Points on a hilly landscape, in no order, each with its height.
From any point a ball rolls to the lowest of the 3 points nearest to it. It stops when none of these is lower. Distance is the straight distance between rows; heights are no part of it.
taf height 10.6: [ 75 155 127 126 122 167 152 148 164 119 152 138 111 170 130 106  79 151]
Fesad height 24.6: [148 114 102  90 146 109 129 112  55 121 128 137 154  87 138 147 173  91]
tisaf height 24.4: [151 167 136 123 128 164 129 133  73 120 148 190  96 143 147 132 135 121]
sunek height 18.5: [114 125 113  95 148 120 122 124 120 126 115 132 147  89 136 149 131 110]
mek height 53.4: [169 141 152 146 103 146 122 102 129 128 128 168  70 139 121 159 157 158]
dol height 39.5: [167 158 149 154 101 225 147 157  93 119 161 160  73 211 138 151 142 122]
semor height 28.4: [ 55 177 135 101 158 141 154 154 127 114 138 121 146 172 163  81  72 129]
zud height 64.0: [196 133 160 172 106 156 120 101 119 138 124 172  61 151 103 163 175 159]
Boz height 28.7: [152 103 166 148 103 122  90 106 148 126 118 144  93 106 103 135 150 160]
vofol height 17.9: [ 84 140 108 120 149  94 139 144 180 140 138  77 190 130 145  94  89 108]
Lop height 27.1: [ 96 112  88 130 139  81 128 142 164 137 123  73 192 103 124 116 101 101]
galal height 13.3: [117 146 131 122 125 149 135 119 150 125 132 158  96 164 133 126 103 142]
gine height 63.2: [120  59  54 138 169  59 130 164 114 144 110  29 180 104  74 127  97 102]
Dobo height 8.2: [ 75 146 123 137 119 128 132 133 201 143 150 132 150 154 129  90  79 145]
siked height 50.7: [174 132 159 180  86 189 136 125 151 121 133 135  70 195 111 164 171 156]
Bamu height 9.2: [ 87 136 126 126 128 138 131 131 184 135 150 131 121 147 128  93  87 147]
Bola height 14.9: [130  55 116 124 112  81 101 113 125 141 125  85 168  60 106 147 151 121]
fifu height 25.9: [139 123 146 131 121 131 120 113 156 124 124 162 106 117 118 128 127 145]
Feve height 48.6: [110 100  71 120 174  72 144 177 102 140  92  45 180 114 117 116 110  99]
vafaf height 38.5: [182 146 151 137 114 146 121  95  94 138 134 187  86 120 114 166 179 146]
Voguk height 9.9: [126  91 114 107 137  93 116 116 117 126 120 114 161  66 126 151 140 109]
Poki height 44.8: [118 137  90 106 166  86 159 185  67 114  80  65 186 133 148 128 110  72]
Kote height 28.3: [160 115 171 178  71 197 138 138 186 133 135 123  77 205 107 132 147 155]
rif height 17.8: [100 147 119  94 159 109 138 130 113 121 119 129 162 124 152 120 113 108]
Vasov height 30.7: [106  88 122 136 118  72 107 122 169 145 136  96 171  78 125 116 114 119]
menul height 11.2: [ 82 145 109 111 160 102 152 151 136 113 120  98 170 144 162 102  87 104]
marav height 18.3: [118 168 128  99 139 141 140 128 104 112 142 173 119 143 155 124 111 123]
Vonor height 23.5: [123 169 128 116 135 182 143 148  92 118 144 171  84 176 158 116 111 131]
dasi height 14.3: [118 142 142 159 103 194 139 146 164 134 140 137  73 192 119 127 120 148]
fifud height 3.8: [187  96 194 154  98 121  94  81 124 137 109 142  83  84 101 143 172 164]
kozu height 33.6: [192 165 135 169 106 195 145 135  83 118 161 191  67 180 132 152 169 132]
seni height 27.3: [159  90 149 115 119 116  99  82 115 142 131 147 121  59 107 156 180 122]
pasir height 14.5: [107 114 144 153 103 111 115 118 192 133 136 139 130 112 115 104 105 159]
zel height 10.5: [ 86 124 122 134 130 108 128 131 186 133 147 117 150 114 132 106  94 131]
kilip height 25.4: [102 157 109  87 160 103 150 159  87 111 104  96 177 137 170 109 106  90]
musok height 13.5: [179 147 125 104 130 138 105 102  51 130 146 183 116  87 135 152 185 110]
kofa height 28.1: [146 138 132 108 128 135 121  96 105 126 128 159 107 108 130 143 145 136]
bosa height 20.5: [182  98 183 163  82 120  98  84 147 135 108 146  81 100 103 143 161 165]
tuse height 19.7: [146 147 120  98 144 133 133 119  63 124 134 162 145 108 150 136 151 107]
bib height 31.4: [ 49 171 124 110 155 138 158 161 159 124 141  96 164 176 158  66  67 124]
naral height 25.0: [ 80 175 120  89 156 145 157 150 101 111 131 130 132 170 160  89  98 124]
gos height 19.9: [124 107 144 138 117 100  98 105 170 139 129 129 145  86 118 117 113 147]
Vule height 17.5: [142 122 152 160  97 150 123 107 180 134 120 147  93 142 107 124 122 158]
Zige height 53.9: [178 106 178 200  71 163 109 114 183 131 118 123  71 172 110 142 165 167]
von height 13.4: [116  91  97 112 152  80 118 125 124 127 118  85 183  77 134 137 132  97]
Nasep height 38.2: [ 94 127  86 117 168  79 139 163 121 115 106  68 193 119 141 117 114  97]
bes height 28.6: [133  94  92  96 155  94 125 146  70 119 108  78 170  93 119 156 155  96]
Vatis height 21.4: [177 120 148 109 113 127 106  80  75 140 139 174 102  77 106 159 197 139]
saseb height 10.9: [106 136 134 154 107 159 126 127 189 128 138 141 102 159 113 107  91 162]
meb height 39.7: [124 104  76 105 166  89 138 158  81 128  90  65 174 102 129 135 120  92]

For each start below, name the point where the ball stops.
vafaf: musok
saseb: Dobo
pasir: Dobo
galal: Dobo

Call two points neighbours if one is among the 3 nearest of the other. Go from one point of each pair to the other, from neighbour to neighbour, staying as low as possible. Name the highest point that can't be avoided.
menul / Voguk: sunek
Dobo / menul: vofol
musok / fifud: seni
